Points, in no order, along strands that fork, close into loops and pass close to each other.
Two points are linked if the straight distance between their rows is under 76.3. Some points are linked to none.
Q488: [ -1  13 -14  -5  -2 -10  -8  -1 -10 -20  -5   7  -4  -2   1   7  -2 -12
  12 -14  -2  42   1  13   2 -12  -4  -6   7   3  33  14 -30 -14   0  24
   4 -16  -8 -16  -1  10  15 -16]
Q902: [-16 -22  12   7 -25 -18   6   8  -6  -8  -9  10   0  14  10 -11  -6  12
   7 -19 -16  18   0  -5  21   0  -9 -27   0  -1  -4  -3 -29  12  14  27
   5  16   2  10   2  24   5  -5]
Q817: [ -7 -14  30  -7 -23  -8  -3   3  -5   9   4 -14 -17  11  10 -10 -11  22
  17 -22 -35 -27  -1  -5  -9  17  -4 -20   8  -7 -25 -31 -13   5  20   2
 -10  28   1  28   5  18  10  26]
Q21: [ 11  -3  14 -17  13  -3  15   4   9 -20  -2  11  -7  -1   2  17 -28   1
  18 -20 -17  25 -29  16   2  -1  17   6  21   8  13 -18  -6 -13  27  21
  17 -14 -21  14  14   6  16  12]
Q377: [  0   6 -19  -7  -5  -5   3 -24   7  -5   0   6  -8 -26  -5  -5  11  -3
  -4  13   6   6  37   5 -11  -1   2   4  -6   5  11   8  14  -1 -21 -19
   0 -10  -3 -14 -16 -20   9 -13]
Q800: [ 23 -12 -16 -16  35   1   9 -13  25   2   8  18   2 -12  -2   2  -3   5
  -9   9  15  27  13   4   6   4  24   0   3  15 -23  -4  38   2 -23 -17
  12 -20  -5   2  12 -23   1 -21]
Q294: [-15  15  -4  20 -25   9 -21   6 -10   2 -15  -9  -5   6   3  -8  13 -11
  17 -14  11  -1  19   1  -1 -19 -21  10  -5  -7  20  13 -19  16  -1   2
 -15  10   0  -8 -14  27  -4  20]
Q782: [-18   5  22   6 -18  -6  -7   8 -26  -1   7 -17  -8  16   6  -9   7   6
   3   4 -13 -33 -18   0   1  33  10 -20 -13  -3 -13  -1 -10  12   3  -6
 -17   4  28   5 -10 -14 -29 -20]
Q274: [  8 -14 -14  13 -15  14  13  -8   3  -4 -20  15   6  -6   6 -15   5   1
 -10   0  -5  -2   8  -4   1 -23 -13  19 -14 -16  17  12 -18   2  20  24
  15  28   0   0 -17  23   5  15]
Q797: [-17 -18   2  17  15 -15  36   2  -5   1   2  10  17   4 -16  -2  -1   5
 -29   9  14  22   8   7   9  -5 -12  10  -2  -1  -6  23   9  13 -14  26
  13  20 -10 -22 -14   9   6  -9]
Q502: [ -7  -4  26 -10 -17  14 -21   6   4  -3  12  -9 -19   1  10  12 -18  18
  22  -8 -15 -17 -35   1  -6   6  22   7  11   1 -12 -14  20  -9  27 -12
   3 -19   2  42  13  -4 -14  19]
Q876: [-14   3  11 -30   6 -23   3   9 -10 -11   8   7  10 -10 -17   6 -22  16
  -7  18   5  13   5   2 -15  32  17  -4   7   4  -9 -21   7 -17  -4 -26
   6  -3 -12   8  26  -7  24   4]
Q619: [  8  -1  -1   6  -4   4   5 -13   4  -7 -12 -11  -9  -1  13 -10  23 -14
  10 -14 -15 -10  -1  -6  10   8   2 -23 -12   3   8  -2 -22  10  -3   2
 -10   4  18 -17 -13 -15 -16 -26]
Q451: [-12  -2   5   8 -34  -4  -6   3 -11 -12  18   3  -6   3   7   5  13   3
  -5   5 -21  -3 -12   4   5   7  11 -16  -5  -4  10  31 -15 -13  13  16
  -8 -21  31 -12 -16 -28 -31 -37]
Q367: [ -6  10  15  -9  -3 -15   5  -2 -21   1   3 -11 -10   3  -4 -19 -27  12
  11  -2 -12 -25  18  24 -27  17 -21  19   4   6 -14 -30   6   5   9   6
  -5  31 -28  15   0  24  27  55]
Q161: [  4  18  -6 -10  30  -4  -3   5 -11  11  -9  -6   9 -10 -13   7  -6 -13
  -4  12  13   0 -11 -17 -15   6   4   5  -5 -10   4 -15  -8  -3  -9 -26
   1  13 -15 -10   0   9  22  -1]
Q56: [  3 -21  18 -21 -12 -13   5  -8  16   4   5  -2 -14  -3   7  -8  -9  29
  18 -25 -36  -9  14  -5  -1  10   2 -28  18   4 -30 -37 -10   1   5  -9
  -2  17  -1  23  18  16  18  19]
Q91: [ -5  13   6  22 -27  12 -19   7 -13   2   0 -16  -4  23  16  -6  14 -12
  16  -9   2  -8 -15   2   8   0  -4 -13  -3  -2  14  13 -20   4  13  16
 -18 -15  28  15  -6   1 -29 -18]
Q518: [-13 -17  23   1 -18  -5  10   5 -10   3  -2  -7 -11  12   3 -11  -8  16
   2  -8 -17 -27  -6   6   0  12  -7  -3   0   2 -14 -13  -2  12  20  13
  -1  18   1  24   2  11   1  23]
Q170: [-35  -1   8  21 -34  13  -9  22  -1   6  10  -1   7   8  -8  20  14  11
 -19   6   0   3   0   4   0 -24  -8  20   0 -24  11  39   4 -18  11  15
  -6  -5  12 -19 -10   2 -18   5]
Q971: [ 27  -5 -23  -8   5  23   4 -22  32  -3   0  15   0 -31   0   5  -3   1
   3  -5  -4  -2   5  -1   0 -35   1  28  10  -7   6   7  16  -5   9   1
  17  -7  -6   2 -17  -2   4  20]
Q485: [ 13  27 -33  23  -4  21 -19  -9   6   6 -15   2  12  -6   3  10  18 -22
  -4  -1  15   3  17 -15  -4 -44 -24  18  -5 -22  26  19 -12  -2 -15  -2
  -2  11  -4 -32 -21  20  -3  12]
Q30: [-17 -16  -1  -1  -9 -25   7   1  -3 -18  15  15  -3   1  -3  -4   1   5
 -11   6   1  22  16  14  19  12   2 -14  -1  22  -4  25  13   3 -21   9
   4 -21   5 -20   0 -30 -13 -27]
Q144: [ -5  10   9 -13  13 -17   9   7 -10 -17  11  14   9  -6 -11  12 -39  12
  -1  10  19  20  -7  18 -18  20  14  18  16  12   2 -20  25 -13   5  -1
  19  -9 -23  17  25   9  22  19]
Q643: [-11  17  12   4 -21   6  -5  12 -18  -4 -11 -14  -3   0  -3  -2  -1 -12
   0  14  -2 -31  -9  -2 -20   6  -8  23 -14 -17  25   7 -17  -8  30  -3
  -7  13   2  -2 -12   0   3  22]
Q273: [  4   1 -13  12  29  -4  13  -2   6   9  -1  11  12  -5 -10   3  -8  -5
 -14   2  22  21   0   0   3 -17 -10  12   8  -1  -2   6  17   9 -17   8
  16   5 -14  -8  -6  19   9  -4]
Q993: [ -5  -7  -7   4  12  18 -12  -4  18   9   8  -2 -13 -10   0   9  20  -2
   0   2   6  -6  11 -11   5 -16   2  13  -1   1  -5  14  40   7 -25 -15
  -3 -11   3 -10  -5 -20 -22   1]
Q509: [-11 -30  19 -15   5 -26  29  -4  -6  10  10   0   0   7  -2  -8   5  21
 -15   4 -28 -23   2  -6   1  30   2 -23   1   6 -37 -22  -1  -1 -17  -5
  -4  27   0  -1  16 -10  13  -1]
Q869: [ 13  -3  -7  23  17  24 -12  20  11  15   5 -15   5  25   7   9  14 -12
 -10   0  24   1 -25  -3  15 -13  -6   3  -3  -1  -4  23  14  -2  -5  18
  -4 -20  22   0  12  -6 -25 -19]
Q640: [ -7  -5   6 -15 -12   2 -26  19  -4   0  18   6   4   3  -2   8 -10  15
 -13  21  15   7 -11  -8  -6  21  24  -8   0   7 -14   9  19 -14   7 -24
   4 -29  15  28  28 -19  -7 -15]
Q563: [ 16  -5  -7  12  29  10   6  17  10   8   5  -8   7  10  -3  11   7 -12
 -24  12  21  13 -19  -4   7  -2  -1   6  -8  -2   1  28   8  -6  -4  15
   2 -14  12 -20   5 -15 -11 -28]
Q399: [-19   9   1   9   4   1 -22  21   0  11   3   5  10  -8  -9  23 -10  -4
   0   1  11   3  -6 -21  -1 -28 -13  25  11 -17   7   6  10  -1  -2 -14
   1   5 -22  -6   4  27   6  38]
Q391: [ 26   1 -27  -4   5  25  -2 -13  31   3   0  12   2 -25  -2  21  18  -6
 -11   3  -3  17  11  -5  -7 -34   5  13   4 -12  20  23   1 -22   5  -2
   4 -19   2 -19 -17 -13  -1  -8]
Q138: [-11 -22  14  -9  -6 -20  25  -5  -9   1   3   0  -4   7  -2 -17  -7  22
 -13   2 -11 -18  11  13   1  22  -9  -7   2  12 -25 -15   5   8  -5   9
   4  20  -3  14  12   5  15  15]
Q125: [  7   9  12  18 -13  14  -7  12  -9  -1 -16 -19   0  22  16  -4   7 -19
  14 -15  -8  -7 -33  -7   6   0  -8 -15  -6 -13  21   1 -38  -1  28  24
  -8   5  17   8  -4   8 -17 -10]
Q905: [ -3 -12  -4   4 -10 -17   3 -10   3  -4   6  10  -5   1   7  -9  13  -7
 -13  20   1   5  20   3  14  19  10 -22 -22  15  -7  19   8   3 -19  -8
  -8 -13  13 -26  -4 -44 -17 -45]
Q639: [  7  -6  -4  -8 -25   6 -13  -3   3  -9  25   2 -10  -1   9  12   5   9
   0   4 -14   4 -12   6  -1   0  22  -8   7   9   7  27   3 -21  18   4
  -1 -44  24  14   4 -34 -21 -31]
Q716: [ 17   6 -31  10   3  18 -10  -5  28   6  -3   7   5  -4   5  29  28  -7
 -17  -1   3  37  12  -7   3 -35  -3  -8   1  -9  18  27 -10 -25 -11  11
  -4 -22   4 -37  -7  -8  -3 -30]
Q68: [  6 -17   3 -27  17 -22  40 -21   5   3  15  12  17 -14 -15 -13 -11  25
 -29  25 -10  -4  21  12 -13  28   9  -4   4   5 -35 -20  17 -20 -15 -15
  11  15  -8   4  16 -15  23   2]
Q389: [  9  26 -23   5  26  17 -23   3  -8   8  12  -4  -1  -5  -8  15   6 -19
  -2  12  27  10  -3   4 -20 -20   0  29   8   2  21  18  23 -15 -23  -4
  -2 -22 -12 -10   1  -2   3   2]
Q43: [-22   6   8   1  -9 -20   7  18 -25 -18   1   2   3  11 -11   6 -14  -3
 -10  14  10  19 -13  21  -2  13  -6  14  -1   1  22  23 -10 -16  17  24
   8 -11  -8  -6   7  -4  10  -5]
Q460: [ -5  -7  14  -7   5  -6  11  -5  -4   3  -8 -17 -12  -7  -1  -5  11   0
   9 -13 -25 -24   5 -15  -7  11  -2 -13  -6  -6  -6 -23 -19  12  -7  -9
 -12  35  -1 -17 -13   5  11   6]
Q359: [ -3  -7  -1  -1  19  -1   1   8  10  -3   5   6   1  -2  -5  12  -8   1
   1  -7  11  21  -9  -1  10  -6   2   2  12  10   1  -1  12   2  -7   6
  12 -14  -7   4  14   9   4  -2]
Q454: [  7  -2 -17   8  -7  11  15 -17   3  -8 -23  10   8 -18   3  -9  16  -6
  -9  -3 -12  -4  17 -16  -6 -19  -9   8 -17 -20  18   2 -25   4   1   9
   7  42   0 -26 -30  17   8   6]
Q182: [ 36  24 -27   6  40  25  -7  -5   5  13   2   1   9 -10  -5   8  -8 -26
 -10   8  23  -1 -18   0 -16 -27  -5  28   8 -11  17  11  16 -10  -8   1
  11 -10 -10  -8 -12   3   0   7]
Q35: [-19 -16  12   4   6 -10  27  11 -10  -8   3  -2   9  -1 -16   3  -2   2
 -22  14   1   3 -11   3   1  11  -3   9  -5  -4   4  18   0  -3   7  18
   6  10  -1 -14  -5  -8   2  -6]
Q341: [-16   3 -11   2 -15   4 -12 -15   7  -5   0   2 -17 -17  -1  -2  19   1
  10  -3   2   0  35   3  -3 -14  -7   9   2   5  14  13  19  10 -24 -12
  -7  -9  -1 -10 -16  -8  -6   5]
Q742: [ -4  10 -21  19 -24  16 -16   2  18   8  -3  -1   9  -1   6  31  36  -4
 -19   4   1  18  13 -17  -1 -32  -7  -5 -11 -21  18  31 -16 -25  -4   1
 -10  -7  13 -42 -10  -2 -10 -25]
Q569: [ -3   6  -4  26  -4  16  -7  -6  15   6 -10  -5 -12  12  15   8  42 -21
   3   0   7  -7  19 -12   9 -10  -4 -10 -18  -2   4  14  15  16 -31 -10
 -17   3   9 -34 -17 -21 -36 -27]
Q418: [-12  -3   9 -12 -11 -16  12  -5   1 -10   6  20   4 -20  -9   3 -33  20
   3  -5 -10   5  21   2 -19  -7  -4  15  19  -5  -1 -25   9  -4   7  -2
  17  23 -30  13  -1  29  33  44]
Q614: [ -7   7   5   2  14  10 -27  15   3  12  -2  -6  -3 -10  -3  12  -2  -8
  16 -11   0 -14  -9 -30  -3 -17  -5  10   6 -10   3 -13   4   9  -5 -21
  -8  12 -13   1  -1  19   1  34]
Q914: [  3  23  -8   3 -13   1 -26   7 -27  -2  -2 -18  -8  16   3  -7   6 -15
   9  15  24  -7   2   8 -12  12  -3   2 -11  16  21  13 -10  -2   2  -5
 -14 -20  10  13  10  -8   6 -11]
Q988: [-17 -14  17  15 -28  -3  -2  14   0 -10  -8  10  -3  23  13  -2 -16  10
  14 -22  -8  28 -12   8  20 -12 -11  -6   6   1   4   2 -15   4  26  36
  12   1  -4  23  10  30  -1  11]
Q447: [-21  -2  11  24  -7   8  -1  18 -10  -4 -10  -2  -8  25   4  -4   3  -6
  13 -25   2  16 -13  25  18 -18 -19   9   7   2  13  16  -9  11   7  42
  -3  -3  -6  -1   0  28 -12  15]
Q323: [ 25   0 -15  13  31  19   4   7  19  19  -1  -2  15  -1  -3  12  12 -14
 -28  21  22  -2  -1 -26  -1 -12  -4  14 -15 -15  -3  18  15  -1 -11 -11
   3   8   6 -22  -8 -14  -9 -15]
Q712: [ 18  -1 -16 -18  16   2  15  -6  22   4  12  22  25 -28 -17   9 -25  11
 -21  22  18  16  13  -1 -15 -12  15  22  11  -6  -6   0  24 -15   7 -19
  20  -9 -12  10  -2  -3  21   7]
Q747: [ 10  15  -2  -8   3  10   1  -3 -10  -4  -3  -2  -2 -18  -6   0 -18 -13
   1  14  -4 -21 -10   7 -24  -5  -5  37  -2 -13  25  -2   1 -16  28   1
   5   0 -16   6 -11  -2  15  30]
Q556: [  8 -14   6  -6  -8  -3  -4   2   9   4   1   0   1   8  11  -8  -5  11
   5  -6  -9  -5 -14  -9  17  13   9 -28   1   5 -18 -15  -8   4  13  -4
   0 -10  18  28  14  -3  -7 -16]
Q414: [  5  24 -15   8   3   8 -20   6 -20   1   4 -10  -4   8  -2  -1   0 -16
   2  16  31  -3  -1  18 -18  -4  -9  28  -1  13  25  18  12  -5  -3   5
  -4 -25  -6  11   7   1   6   6]
Q646: [ 28  13 -13 -18  47  13   8 -10   5  12 -15  -4   6 -11  -8   5   7 -20
  -6   9   0  -6  -9 -13 -12   5  18  -6  -7  -8   0 -20  -7  -2 -13 -28
  -4  10  -7 -15  -6 -11   9 -17]
Q344: [-29  12   9  23 -49   2 -18  24 -19   4  -4   0   2  26   2   7   0   5
  -8   7   7   6  -6  10  -1  -9  -9   8  -6 -18  16  32 -18 -13  28  13
  -6 -11  10   4   2  15 -12  -3]
Q201: [ -2  -2   9   3  -7  -3  11 -15   2   0 -12 -16 -13  -5   7 -12  25  -5
   6  -5 -24 -33  14  -9   2  19   3 -20 -20  -2  -9 -18 -10  15 -14 -18
 -16  26  14 -24 -14 -15  -9 -14]
Q836: [  9  -6   9   8 -11  -3   9  -2  -6  -4 -12 -11   1  13  14 -13  13 -10
  10 -17 -23 -14 -20 -14  16  14   0 -35 -11  -4  -1 -14 -42  11  13  15
 -10  19  23  -3  -8   0 -11 -24]
Q477: [ 23  14 -18   3  39   6  23 -15   7  18   4   7  26 -19 -15   0  -5 -16
 -30  27  21  -4   7 -17 -17 -13  -1  22 -10 -19  -4   8  23  -5 -13 -15
  10  24 -10 -25 -31 -20   4 -11]
Q172: [ -8   1   5  11 -38  -9  -1 -11 -13 -10   5  -4  -5   2  14 -13  17  -1
   1   3 -21 -19   1   2   6  22  10 -29 -18   1  -1  11 -21   7   3  -1
 -13  -2  35 -12 -22 -24 -31 -39]
Q726: [ 12  15  13 -18   8 -15  11  -1  -2 -23  -1  11  -5  -1   1  10 -43   6
  19 -13  -9  23  -9  28 -17  15  14  10  20  12  10 -35   2 -16  25  12
  17 -10 -27  21  19  12  29  23]
Q422: [ 11   6   0  -9  36 -14  11   7 -24 -13  -2  -7   0  17  -3 -10 -15 -14
   3  -2   7   4 -29  17  10  23  -3  -5   1  18   1 -12  -7   5  -3  25
   7  -5  -8   5  14  -4   7 -10]
Q953: [  9   0   7 -38  30 -14   1   8  -8  -9   7   7   3   1  -7   2 -17  12
   4   4  -7   8  -9   8  -5  34  27 -10   8  14 -26 -36   5 -12  -3 -16
   6  -6  -6  17  38  -8  18   4]
Q756: [ -5 -25  14 -22   7 -19  23  -9   0   3  11   3   4  -7  -7 -12   2  19
 -23  23 -21 -16   6   1  -1  38  15 -19  -9   4 -35 -11  10 -13 -11 -20
  -2   8   6  -4  17 -33   2 -13]
Q833: [-10   6  15  -5 -27  -3 -37   3  -6  -3   6 -20 -14  10  11 -16 -13  11
  36 -18  -2  -3  10   5   0  19   0 -22   7  11 -10 -17   0  12   4 -11
 -16 -13  10  36  10   7  -7  10]
Q28: [ -6   6  27 -20 -23  -8 -30   9 -10 -14  11 -15 -20  10  11  -3 -27  18
  32 -16 -18  -4 -11  12  -7  30  12 -16  12  12 -11 -24   3  -5  21  -6
  -4 -18   4  39  21  -5  -6  15]
Q40: [  8  -3   6 -32  52 -20  17  -4 -12  -2   9   4   0   1  -6  -2 -10   5
   5  -7 -16   8  -9   6  -1  29  18 -13  10  16 -31 -40   7  -2 -25  -7
   4  11 -16  -2  24  -5  19  -6]
Q272: [ -4 -11  11  -4 -16  -8   4  11  15 -21  -3  21  -1   6   8  16 -22   8
  16 -24 -12  44 -14   4  16 -12   6  -7  18   4  11  -7 -18 -12  25  27
  20 -11 -11  15  17  20  11   5]
Q607: [ 12 -10  14 -22  12  21  -2   5  17  -1   4  -5 -12  -9   2  18 -10   6
  16  -9 -18 -14 -42   0  -5  -3  27  14  14   0  -4 -14  11 -15  32 -10
   7 -17  -5  23  12 -11  -1  17]
Q816: [ 15  -3 -21  22 -14  14  -2  -5  12   5  -8   2   3   6   6 -14  15  -6
 -11   9  25  -3  17   2   8 -15 -15   8 -12   1   8  23   2  10   2  11
   1 -12  19   5  -5   1  -9  -8]
Q72: [ 13  -6  -9  -6   9  13 -11  -4  28   3  -7   7   4  -1  13  19  20 -10
  14 -23 -16  33 -14 -16  27 -21   9 -37  10   1   7  -1 -25  -5  -1   2
  -8 -22   8  -8  -1  -8 -17 -29]
Q436: [  2  -5  -3  12  16  26  -4  -5  26  10  -1  -6 -12  -6   6  20  32 -10
   0  -7  -9 -12   1 -23   7 -21   0   4  -5 -12   1   8  24   7 -18 -11
  -8   2   6 -26 -16 -20 -36  -7]
Q517: [ 31   7 -31  21   8  20   0 -20  21   9 -20   5   8  -3   8 -11  18 -17
  -2   0  23   3  18 -14   8 -29 -20   4  -6  -8  10   6  -2  15 -14   2
   5   6   5  -6 -16  10  -6  -2]
Q374: [-16  15  -4   9   9   0   4   6 -26  11   1  -5  15   2 -19 -12  -1  -7
 -16  28  29 -27  10   6 -11   6 -12  32 -13   0  -2  10  20  15 -14 -14
  -7  18 -12  -7 -12  -1   1  23]
Q358: [ 28   5 -19 -23  34   3  17 -30  17   5  12  17  10 -29 -10  -6 -18  11
  -6   4   3  -3  12  11 -15  -9  18  21  16   5 -21 -21  42  -3 -12 -20
  21  -2 -16  10  -6  -7  14  13]
Q136: [  7  -4 -15 -22   8 -10   7 -26  14  -9   7  13  -8 -25  -4  -6  -1  10
  -1   6  -2  11  31  15  -6  12  16  -3   4  14  -7  -7  24  -4 -18 -23
   4 -20  -4  -1   4 -24   8 -12]
Q929: [ -7 -13   2  -9   1 -15  -3   0  17  -2  -6  16   3  -5   6  13  10   1
  10 -20 -24  32  -2 -25  27  -4  10 -46   3   5  -6 -10 -28   5  -6  -8
  -7  -2   0 -17  -4  -6  -5 -31]
Q659: [ 23   1  -8 -19  45 -11  19 -19   0   8  -8   0  -4  -3  -1 -11   5  -9
  -4   4 -10  -3   2   3   1  23  13 -18  -8   7 -21 -30   0   2 -25 -15
  -1  12  -7 -12   6 -16  10 -23]
Q575: [ 11  34 -31  13   1   8  -6 -12  -9   5  -8   3  17 -15  -7   5   4 -24
 -12  16  21   1  13  -8 -18 -29 -14  25  -7 -19  27  19  -8  -7 -10 -10
   4  11  -7 -29 -28  10  10   2]
Q805: [-37 -16  17   8 -17   1  12  11  -5  -5   5   0  -1  -7 -13   7   6  11
 -11   1  -9  -5   0   2   1  -4  -5  13   2 -10   7  19   5   0   7  11
   1   9   0 -11 -13   0  -9  13]
Q242: [ -3 -14   0 -10  -8 -29   0   2   4 -13  -6  17   7   2   4  -2  -9   6
  11 -19 -15  34   6 -11  25   3   1 -39   6   9  -5 -14 -33   6   0   7
   4   1  -3  -4   7  11  12 -19]
Q826: [ 31 -16  -7 -21  16 -15  14 -16  14  -2  -2   9   6   5   9 -19  -7   5
  10 -11 -14   7   2   7  22  15  10 -30   7  18 -25 -31 -13   4   1   2
   4  -9   5  19  24  -4  12 -13]
Q849: [-24  -3   8   0   0 -12   6  11  -1  -1   8  14  14 -15 -18  16 -23  10
  -8   9   8  11   4 -11 -10 -11  -5  21  13 -10   4  -4  13  -4   2 -10
  12  12 -27   1   3  21  20  31]
Q271: [-38 -21  31   9 -16  -2  12  19 -12   8   4   2   0   5 -10   6  -2  16
 -11   0 -10 -24  -8  -9  -1  -1  -5   9   5 -11  -7   4   5  12  12   4
  -3  27  -7   5  -9  11  -6  31]
Q759: [-25  -8   8  27 -32 -11  14  14 -15  10 -17   2  17  21  -6  -4  14   6
 -21   8  15  -3   7 -13  11  -2 -11  -7 -20 -10  -5  19 -27  22   3  -2
  -4  33   7 -17 -10  23   1  -6]
Q487: [-19  14   3  16  25   7  -9  18 -22  15  -4 -12   5  15 -13   0  11 -15
  -5  11  29 -15  -4  -4  -1   2  -8  21 -10   1  -3   8  17  24 -28 -14
 -12  14  -9 -16  -3   7 -11  13]
Q730: [ 16  -7  -5 -24 -21   8 -14 -13  12 -11  15   3 -12  -9  11   4  -1  11
  15  -7 -16   1  -8  10   0   4  30 -11  12  16   1   4   3 -14  20 -13
  -1 -43  17  28  12 -28  -9 -16]
Q204: [ 15   2  -5   3  -5  24 -21  -1  21   7   8  -4   2   4  18  20  18  -5
  17 -19 -15  16 -28 -14  17 -20  14 -28  12  -6   8   7 -18 -14  10   5
 -12 -32  23   8  -1 -11 -29 -31]
Q462: [ 10   0   5  -3  -9   7 -22   9   6   9   9   1   5  11  13  11  -2   3
  11  -5  -7   8 -34 -17  16   4  18 -30   4  -6  -8  -3 -16  -8  21  -3
  -5 -26  25  28   8  -8 -23 -31]
Q63: [ 28  -8 -10 -11  17 -16  19 -19  10   8 -13   2   3   2   6 -20   6  -2
   1   0 -12  -5  12  -2  12  18   0 -30  -7   8 -23 -27 -21   5 -10  -6
  -3  10   4   2  11  -2  18 -20]
Q279: [-24  14 -10  19 -41  11 -24   2   0   1  -8  -2  -2  -1   3  12  31  -3
   4  -7  -1  11  23  -9  -2 -29 -11  -1  -9 -12  24  25 -20  -4  -8  -3
 -14   1   9 -27 -18  14 -11  -4]
Q196: [  2   4   0  15  14  18  -5   0  -7  -7  -7 -18 -15  13   8  -6  10 -21
  21 -25   4   5 -18  21  13 -13 -14   4   9   8  21  10  -5   9  -9  33
  -7 -12   0  -2  -2   9 -15   7]
Q599: [  1  16   2  -4   7 -18   1  -8 -14   7   3   0   0 -10  -5 -15 -31   6
  13  -8  -2 -10  22   6 -24  -1 -17  13  13   0 -11 -34   7  10  -4  -2
   2  33 -31  12  -6  38  33  44]
Q448: [-14  -4   5   0 -10  -8 -16  20  -3 -13  15   6  -3  17   2  13  -7   5
   8  -7   6  22 -16   7  18   0   3  -7  12  15   2  15   7  -7  -1  16
   6 -34   7  11  21  -3 -12 -11]
Q696: [  0   3   7   8  35   1   7   5 -16  -3 -10 -18 -10  12  -1  -4   2 -23
  11 -15   3  -4 -27   5   8   7  -8  -5   3   7  10  -5 -10  16 -14  19
  -3   7  -6 -12  -2   8  -6  -2]
Q248: [  8  14  -5  -6   6 -15  -3   9 -17  11 -15 -10  11   8  -6 -10 -12  -5
  -7  20  19  -9  -4  -8  -9  19  -6  -1 -15  -4  -5 -16 -19   1   6 -20
  -1  12  -6  11  15  16  31   0]
Q893: [-11   2   9   2 -21   3 -22  -1  -7  -5   0 -14 -18   6   6 -23  -6  10
  26 -14  10 -13  20  20   0   5 -12   2   6  19  -6  -8  14  23   0  -3
 -13  -8   2  30   3  12  -5  31]
Q245: [  8  14   7   1  12  18 -29  12  -5  12 -10 -22  -5  -1   5  -2  -2 -17
  22  -6   3 -27 -18 -22 -11   1  -4   5  -3 -10   6 -21  -8   7   9 -18
 -15  10  -2  13   4  13   1  26]
Q604: [  2  -3  -5  21   1   9   1  -4   6   3   4  -7 -10  14  10   1  33 -17
 -10  11   9  -7  12   1   9   6   5  -7 -19   8  -1  28  20  10 -23   2
 -12  -9  19 -29 -10 -37 -36 -38]
Q85: [-10   4   2   8  -9 -12 -11  13 -15  12 -11  -9   8  20  -2 -15   1   1
  -8  16  27 -10   6  -9   8  21  -5 -14 -20   7 -16  -1  -3  19 -12 -22
  -9   6   9  10  14   7   4 -10]
Q302: [ -9  -5  -6  12   1   3  14  -3   2   7   8   4  15  -6 -16  -9   5   4
 -28  29  26 -10  29   3  -3  -7 -12  28 -12  -4  -6  29  32   9 -16  -6
  -1   7   0 -12 -19 -17  -9  10]
Q189: [  8 -23   0 -16  15  -7  29  -3  14   5  13  11  22 -15 -17   0 -16  19
 -32  26   8   2   9  -6  -9  12   9   7   1  -6 -20  -1  20 -12   3 -14
  13   7  -7   7   7 -16  19   2]
Q427: [ -3   7   5  28 -12  24 -17  15  -2  13   7 -14   0  25  12   5  16  -5
  -1   0  10 -17 -22   0   8  -6  -2   1  -4  -6  -1  21   6   4   9  13
 -12 -18  31  13  -2   0 -40 -15]
Q426: [ 12 -15 -10  16 -23   5  13  -3   8   5 -15   5  11   6   5 -17   5   3
 -21  14  12 -15  10  -8   7  -4 -12   2 -19  -8  -1  11 -13   9  21  11
   9  11  20  12  -5   9   0  -6]
Q220: [ -9   8  -1  11  24   4 -13  11 -19  11  -8 -13  -3  21  -1 -11  16 -16
  -1  10  30  -8   0  -2   8  16  -1   0 -21  12 -12   0  15  24 -33 -14
 -13   6   3  -5   8  -4 -11 -12]
Q538: [-17  -3   8  22 -21 -12   1   7 -10  15 -17  -5   8  25   1 -14  13   3
  -6   2  17 -12  15 -13  17   7  -9 -21 -20   3 -18   0 -14  33 -13 -14
 -13  23  11  -2  -1  16  -5 -10]
Q263: [-10 -24  21 -22  -2 -17  38 -19  -9  -9  19  -3  -8  -6  -5  -8 -14  33
  -9   1 -26 -26   4  28 -14  23  -4  12  14  11 -26 -22  19 -11   2   9
  10  22 -17  15  17  -5  17  36]
Q250: [ 18  -9   2 -22 -11 -16  12 -20  18 -15   0   9  -6  -9   7 -15 -22  26
  20 -23 -17  11  27  19   0   8   3 -13  20  16 -17 -35  -2  -1   4   3
  11   1  -8  24  20  20  26  20]
Q863: [-10   9   1  13 -27   8 -22   4  -5   0  -9  -4 -10   3   4 -16  -4  -1
  21 -12  12  -8  22  12  -2 -17 -20  17   2   3  13   5   0  19   8   4
  -9  -1  -6  17  -8  24  -1  39]
Q277: [-14  14  12   2 -15  14 -21  10 -12   1   0 -21 -14  -5   2   2  10  -8
  13  -1  -9 -33  -9  -9 -16   6   2  11  -4 -10  16   1  -3  -1  14 -13
 -16  -2  10   4 -11  -5 -14  14]
Q238: [ -2  -6   2  -3  12   8  12  -4   8  -1 -11  -2  -5 -19  -4  11  13  -6
   0 -12 -19  -1  -5 -19  -3 -11  -1  -2   1 -14  14  -6 -17   0   2   0
   0  20  -7 -22 -19   7   4   4]
Q433: [ 28   7 -21  11  12  30  -8 -12  18   1  -1   3  -2 -16   4   3   2 -15
   7  -7   7 -12  -7   5   0 -39 -13  35   9  -6  13  14  17  -4  -1  13
   9  -8  -6  -2 -14   7  -7  27]
Q246: [ 18   6   6 -15  14  14   2  -3   3  -4  -2  -6 -12 -12  -1   6 -22  -7
  12   1 -12 -20 -29   9 -17  -3   8  29   6  -3  10 -16   7 -16  32   1
   8  -6 -21  20   3  -3  12  34]
Q371: [ 15   1  -9 -23  22 -15  29 -33   5   6  15  12   6 -21  -8 -17 -15  24
  -8   7  -8 -14  24  19 -18   9   3  13  15   9 -33 -31  34  -8 -19 -13
  17  16 -16  13   6   3  21  22]
Q907: [-13  -1   7 -10 -22 -26  -1  14 -16 -30   9  13  -3  11  -3   1 -21   5
   4  -1  -2  23  -6  19  10  14   1  -6   6  15  14  11 -12 -11  15  26
  11 -24   0   4  15 -10   1  -9]
Q952: [ -6   8  -9 -11   5 -25   0  -5  -6 -16  -6  12   2 -10  -4   2  -9  -5
  11 -16  -3  43  11   4   8  -2  -1 -19   7   7  14  -5 -29   2 -12   5
   5  -2 -12 -20  -3  15  21 -19]

A piece is two or more points that can be reached from each other along the links. Count, over all rows, the pieces, the separate loops (a circle has one, a figure eight two, a Y none), the forks (points with three links) and the tips (points with one).
pieces: 5
loops: 3
forks: 11
tips: 15

A tip is a point with one link. Name the tips that can be reached along the links from each point below, in the order of the rows.
Q460: Q782, Q477, Q575, Q730
Q538: Q488, Q422, Q759, Q302
Q712: Q344, Q263, Q250
Q863: Q367, Q914
Q993: Q800, Q30

How many points has the smallest loop of links through each point below? Write 0 if it is on no loop.
Q371: 5
Q63: 18
Q273: 7
Q136: 0
